A landscape with many peaks, sampled at points; each row gives a point and its height.
A climber steps from a point to the highest of its 2 nearest points, and stops where none of them is higher. Distance is the straight distance between rows; heights are no part of it.
Vofe: [167  88 141  94 181 157 108 136 130 117 137  92  99 143 101 135 172 125
 115 176 179 117 167]  h=4.08
bom: [103 154 146 196  99  84 103 173  89  84 124  92 141 155 135 132 139  73
 108 151  92 138  96]  h=1.71
deno: [160 126 170 165 165  87 130  78 158 117 116 119 135 136 112 223 120 156
 166  89 135 163 129]  h=8.05
Bedef: [134 162  67 131 111  93 110 167 138  93 148 148 116 140 165  86 136  76
 129 140 167 115  87]  h=6.94
Sem: [100 116 102 162 146 136 138 187 159 122 114 148 121 127 156 176 108 124
 127 123  55 104 108]  h=0.61
kamep: [106 117 118 142 104 157  98 106 133 101  92 110 145 134 149  77  79  30
 140 129 144 136  78]  h=1.06
gatu: [127 142 135 114 106 182 192 152 144 147 118 150  89  94 142  99 186 122
  98 141  95 130 139]  h=4.33
vetug: [134 160  94 101 126 129 115 136  82 119 161 170 115 170 103 101 111 129
 126 148 126 127 146]  h=3.84
piz: [133 141 131 101 143 189 152 107 152 167 139 152 122  76 111 129 148 171
 133 158 159 155 183]  h=2.64
Duf: [168 124  86 100 159 117  78 140 135  97 145 104 149 120 129 131 177 120
  95 164 161 120 141]  h=3.82
pazu: [133  88 135  84 149 156 113 133 106  87  98 167 126 151 171 101  96 136
 173 136  94 140 117]  h=1.63
kifa: [ 70 131 152 201 128  97 131 179 104 141 122 107 129 107 130 144 144 104
  99 119  63 121  74]  h=1.88
lik: [142 160 123  81  72 150 165 131 117 167 131 154 100 146 125  87 158 153
  92 113 113 113 112]  h=5.05
pama: [119 125 150 171 137 139 110 221 184 107 108 164 119  87 116 134 151  85
 120 149  93 139 147]  h=5.13
kubem: [ 97 116 159  63  82 146 114 154  73 133 107  88 167 122 105  77  97 164
 100 174  74  85 113]  h=7.63
lovi: [ 40 109 142 112  90 166 135 123  70 148 105 105 185  87 132 107 110 184
 110 148  72 101 108]  h=6.75
Dodi: [137 131 169 151 134 110 143 142 159  74 115  75 134 110 148 196 168 106
 128 188 130 129 116]  h=4.66
selug: [120 135 146  97 138 169 146 115 153 204  97 147 111 116  84 137 132 143
 146  92  99 156 137]  h=8.22
Kiru: [124 113 144  70 120 140 157 176 107 167  94 104 143 143 132 148 119 148
 140 115 107 109 134]  h=5.90
Ribel: [164 162 174 152 128  85 143  98 113 143 144 112 152  97 128 156 141 138
 122  96 160 179 171]  h=6.04
gedi: [ 80 110 131 153 132 171 120  77 104 129 101 115 147 132 115 105  79 108
 161 150  81 101 124]  h=5.60
posek: [135  80 126 143 154 124 108 128 116 110 186 101 101 174 119  99 106 172
 150 144 178 116 154]  h=6.08
tuzu: [127 151 111 111 141 144 128  74 166 156 110 158 141 135 161 181 110 170
 161 131 117 160 130]  h=1.80
Diras: [110 116 105 141  65 156 149 119 140 122  69 125 161 124 174 117 105  61
 143 127 118 114  86]  h=0.94
Fefaf: [117 143 108 167 132 116 113  79 131 128 125 142 139 155 122 103  92  76
 124 143  65  89  94]  h=6.65
Mem: [134 128  69 118 108  90  56  91 126 138 184 129 151 116  92  78 143 224
 111 111 160 139 121]  h=7.18
ridok: [ 25 104 117 128 112 147 170 138  57 106  90  74 106 110 171 101  81  75
 116  91 143 112 101]  h=4.10
pap: [166 126 131  54  78 107 126 101 129 142 138 152 171 109 141  91 148 190
 128 124 160  85 128]  h=6.60
Mut: [107 138  72 110 140 153  94  83 116 118 126 137 151 133 149  96  80  82
 152 159 161 129  93]  h=1.22
dise: [145 115 156 122 112 151 128 111  94 131 181 128 117 123  76 107 133 176
 107 142 168 135 221]  h=6.14
Zon: [ 84 168 142 174 134 136 158 105 115 108 121 114  76 151 110 178 159  80
 159 158 131 150 145]  h=1.38
Vonik: [133 114 197 105 105 132 118 141 124 142  87  73 149 136 142 138 150 133
 142 139 119 154 119]  h=5.35
dimo: [ 94  85 154 125 108 152 142  64 117 153  81 119 138 162  89 139  87 144
 177 112  94 113 127]  h=4.94
bitop: [194 160  89 141 164 104  93 158 171  79 148 198 158  84 128 150 154 113
  79 129 143 126 155]  h=1.31
vegol: [156 106 165 110 111 118 132  83 134 107 148 100 131 121 155 110 161 163
  99 155 112 115 147]  h=8.98
papo: [142  81 122 135 171 125 109 118 140 129 142 125  82 173  98 124 112 111
 166 126 140  98 135]  h=5.34
bevo: [134  83 130  75  99 136 121  73 147 129 122 134 148  99 146  82 134 194
 155 170 133 103 148]  h=7.59
fis: [160  90 147 133 153 133 113  88 147  81 104 154 102 140 170 152 134 133
 175 138  98 164 129]  h=1.37
zale: [111 120 107  77 130 153  97 138 104 107 109 156 137 129 166  62  78 129
 151 129 146 151  76]  h=1.42
gizu: [120 151 128  94  36 123 144 119  83 142 135 157 189 128 116  72 108 202
 130 130 130  79 122]  h=5.86
Fove: [139 116 158 132 138  94  74 188 175 100 103 121 126 122 111 157 142  72
 127 172  96 121 110]  h=5.61
mavuk: [154 138  82 113 125 107 102  60 101 110 173 140 135 120 125  96 207 150
  77 141 150 140 184]  h=9.02
toper: [130 123 107 127 128 140 115 165 181 113 104 122  99 168 120 174 126  53
 132 176 139 101 110]  h=6.03
Leka: [147 126  46  72 162 131 139 113 139 114 140 206 111 124 143  77 146 134
 160 117 170  89 114]  h=1.04
belo: [137 131 180 143 115  77 117 126 139  74 130 105  98 124 160 137 183 113
 126 124 155 181 102]  h=7.26
pir: [ 95 148 148 182 129 134 129 124  88 108 110  87 118 186 104 168 146  81
 129 178  86 140 113]  h=1.57
loz: [154 125 131 132 107 143 170 195 169 169 117 157 133 120 129 155 116 126
 127  41 135 138 121]  h=3.09
Ranab: [ 85 159 122  90 112 168 132  96 153 169 124 142 105 114 129 146 119 213
 152 152 141 173 150]  h=2.15
dogad: [ 61 159 103 159 124 118 133 126  92 176 123 117 133 144  91  79  66 107
 148  84 107 121  73]  h=3.29
buk: [ 42 123 116 153 105 168 143 140  63 139 113  91 173 120 128  76  62  98
 131  85 110 127  93]  h=3.77
pevez: [146 136 112  86 129 132  77 152  80  98 162 144 168 106 132  88 160 161
 122 159 145 194 155]  h=3.88
seru: [131 133 164 146 125 134 121  90 144 134  80 107 165 110 126 160 161 112
 171 166  78 158 126]  h=5.91
zuzak: [173 116 125 148 113 160 121 110 182 162 137 138 139 100 146 104 164 159
 107  97 183 168 134]  h=2.00
filif: [136 128 123 138  95 125 128 147 149 107  94 157 140 132 183 136 126 109
 128 119  68 122  73]  h=0.79
Gida: [192 125 137 100 117  86 138  97 130 133 138 110  99 145 143 173 160 120
  80  99 180 122 162]  h=7.34
kebi: [ 47 109 120 134  98 162 194 122  74  87 119  59 170  97 189 143  92  87
 100 108 121  86 114]  h=4.31
bap: [135 176 143 147 124 135 169 100 138 169 125 114 139 115 108 183 149 121
 153 123 172 173 194]  h=5.19
niri: [154 126 193 158 151 126 176 103 120 179 106 127 117  95 100 163 100 131
  74  52 145 139 170]  h=3.99
les: [140 137  94  75  92 112 101 132 148 144 146 104 161 141 176  74 111 161
  99 144 167  93  51]  h=6.07
kavul: [143 141 132 180 146  88 147 137 150  83 166 147  99 113 144 149 147 115
 117 127 144 128 178]  h=2.79
tetu: [139 102 144 142 148 136 148 137 102  93 136 186 105 139 147 117 100 152
 143  93  54 135 145]  h=1.98
nat: [127 117 132  62  68 142 156 134 121 131 127 118 111 146 172  78 114 172
 109 138 131  95  79]  h=5.62
zezuz: [183 106 172  91 132 129 164 146 141 153  98 147 119 116 116 174  98 128
 112  46 140 131 161]  h=3.48
miveg: [123 100 141 128 133 106 132  83  92 129 100 121  89 197 107 124 104  97
 170 104 119 123 137]  h=4.72
nune: [112 159 102 135 128  79  84 129 105 111 116 158 115 140 116  93 106  55
 133 150 115 130  80]  h=7.75
lar: [110 110 158 112 164 184 132 155 140 169  98 119  78 109 118 154 150 141
 125 130  77 169 120]  h=5.94
vef: [118 135 145 165 109 135 143 177 140 164 120 103 110 131 114 145 173  97
  92 108  86 122 107]  h=2.11
bedut: [118 149 158 141 163 128 194 145  97 169 137 106  84 127  88 183 122 148
  80  64 130 135 187]  h=4.60
duruf: [ 78  94 144 196 105 161 145  97 115 109 100  85  98 158 158 116 113 106
 139 123  95 128  67]  h=0.80
Debak: [195 151  98 136 189 137 102 120 139 127 129 204 129  91 125 151 128 123
  22 110 171 144 151]  h=1.47
fubap: [132 122 139 121 114 131 125 132 121 175 112 158 144 125  99  91 129 108
 170  95 142 160 134]  h=6.01
kapef: [149 107  92 134 112 101  64 117 121  73 104 148 124 161 128 109 153  48
 137 167 133 138 113]  h=7.03
Suvo: [170 115 100 135 102 155  98 128 167 105 114 138 137 168 151 143 169  89
 129 180 128 131 113]  h=6.54
repip: [ 84 104 108 128 163 145 157 177 101 136 139 143  92 156 148 190  90 145
 126  81  61 108 123]  h=0.38
Fana: [ 90 119 141 171 130 110 139 159 124 188 136  89  86 167  82 112 130  94
 116  91 106  91  97]  h=2.39
faba: [131 138 126 153 161 120  88 211 166 103 154 150 121  90 125 124 157  99
 130 164 159 164 154]  h=4.67
bef: [156 165 181 140 146  68 134 137 140 104 123 104 111 100 132 195 155 128
 101  96 178 170 127]  h=6.70
zono: [128 129 130 107 159 126 122  78  98 134 179 123  74 162  76 114 140 142
 101 132 160 119 192]  h=7.10
Kun: [146 113 157 122 197  85 101 128 167 107 116 131 123 115  98 196 113 108
 163 110 135 135 132]  h=6.99
zol: [ 82 143 148 140 150 123 163  70 143 181 123  73 106 132  95 143 129 152
 139 142 102  85 135]  h=4.91
tanab: [ 53 150 128 108  70 142 152 120  72 157 131 141 147  84 115  58 110 211
 134 141  91 110 120]  h=5.81
Pif: [124 168 104 121 136 142 136 192 153 189 112 166 132 139  92 135  96 111
 138 103  94 113  66]  h=4.11
zafof: [165 121  65  97 173 110  81 146  96 110 161 167 137 157  74  94 123 119
 118 125 156 107 143]  h=3.52
labiv: [ 56 140 139 152 118 147 128 126  83 194 115  97 107 158  72  84 110 130
 118 125 100 110 114]  h=2.77
Pogi: [144 138 119 179 109  86 105 114 191 101 123 158 113 116 120 148 163  73
 126 117 162 151 137]  h=2.55
pino: [155 112 179 128 173 119 138 108 135  79 128  68  94 127 111 160 178 125
 134 169 148 127 143]  h=4.39
pebog: [ 74 130 116 129 138 131 177 129 116 168 136  88  96 132 139 126  95 153
 152 115 141  98 113]  h=4.13
guk: [197 113 123 112 156  68 100 117 166 115 133 140 115 132 120 179 138 110
 111  72 168 122 132]  h=6.76
Nas: [106 143 158 182 155  98 159  77 140 121 104  93 146 112 119 213 141 132
 158 123  79 142 127]  h=6.89
Vorud: [157 130  97  98 124 125 112  87 138 131 166 121  96 150 103 143 166 171
  75 118 182 135 166]  h=8.04
batom: [108 135 120 102 138 141 135 111  81 110 125 109 108 194 112 146  75 134
 134 149 104 105 152]  h=4.25
nima: [138 107 116 147 131 129 132 184 120  74 183 113 108 148 182 106 117 146
 155 152 152 134 128]  h=5.44
tes: [ 97  87 152 147 126 157 116  88 136  62  97  59 116 121 167 109  70  69
 139 124 124 123  71]  h=0.95
pemek: [133 141 159 102 125 132 170 147  90 163 152 121 115 108  86 116 122 159
 104  87 143 140 199]  h=5.29
gek: [124 138 113  89 130 104 163 130 138 146 136 113 119 117 159 141 127 136
 155 152 176 108 141]  h=3.63
rav: [156 154  91 136 102  87 120  83 124 122 198 159 158 110 134  69 158 187
  98 126 140 115 137]  h=7.93
lorut: [179 132  48 101 157 127 112 148 149  74 139 214 135 131 149 122 162 125
 122 120 155 124 141]  h=1.19
nefi: [105 133 149  96 111 131 134  59 135 201 102 121 125 141  64 135 116 160
 135 129 112 114 155]  h=5.99
sivon: [146 106 153 165 123 103 141 186 215 141 112 132 123 101 133 171 120 112
 140  82 156 117 122]  h=2.78
dekib: [164 156  75 103 127  81 103 160 131  97 163 138 176 117 163  76 141 133
  99 154 151  72  84]  h=6.47
pada: [186 131 136 151 171 145 125  86 160 149 107 179 123  81 146 143 135 138
  73  83 191 173 146]  h=1.70
Vuze: [156 125 131  94 164 134 145 145 152 119 136 151 124  87 144 127 130 138
 157 123 151 144 177]  h=3.22
Tav: [133 119 146  57 108 166 127 183  93 133 124 142 170 120 116 102  85 185
 149 151 107  99 113]  h=6.74
tono: [130 133 110  95 121 132  95 143  95 114 153  99 169 156 141 133 135 153
 161 174 186 160 150]  h=3.65
Miz: [102 114 116 168 139 125 145 193 127 103 157 110 164 116 187 139  73 136
 169 154 130 111 117]  h=4.93
vel: [142 133 158 157 103 103 103 100 138 128 160  79 124 140 137 104 182 154
 113 142 145 153  94]  h=7.94
fabeb: [170 140 109 178 125 138 161 124 176 160 148 161 165 122 113 153 125 130
 130 114 110 116 161]  h=1.99
fek: [121 139  98 119 127 168 106 169 123 182 127 162 147 165  84 112  90 159
 162 111 117 152 108]  h=4.90
rolin: [132 146 122 132 164  97  75 171  95  99 161 142 150 100 123  92 135 106
 154 180 116 155 134]  h=4.23
Puti: [ 60 122 112 155 127 147 165 153 106 117 140  59 174 115 167 164  80 119
 127 149 123  77 108]  h=4.54
fabon: [157 125 121 196 144 110 100 112 194 140 164 156 132  87 107 106 167 115
 120  99 162 155 124]  h=2.30
ziz: [169 127 116 167 138 150 138 132 132 112 155 189 108 142 127 135 139 114
 116 109 105 157 164]  h=2.43
Tona: [102 135 171 142 116 115 135 164 126 122 119  53 168  92 170 152 157 153
 135 172 106 137 108]  h=4.97
dudut: [183 150  98 112 113 105 144  81 146 142 125 193 139 150 114 146 126 118
 133 107  85  96 155]  h=1.61

Where does a climber stop that starts at each point below?
lorut -> kavul
loz -> Vorud
bom -> posek
rolin -> nune

Call two points neighbours if one is among the 2 nearest of the other. Go from one point of each pair to the other, from neighbour to neighbour, staying as high as possible. Name the lowest point that can't be avoided.
vegol / mavuk -> Vonik
selug / nune -> dimo
deno / Vorud -> guk
vegol / kubem -> tanab
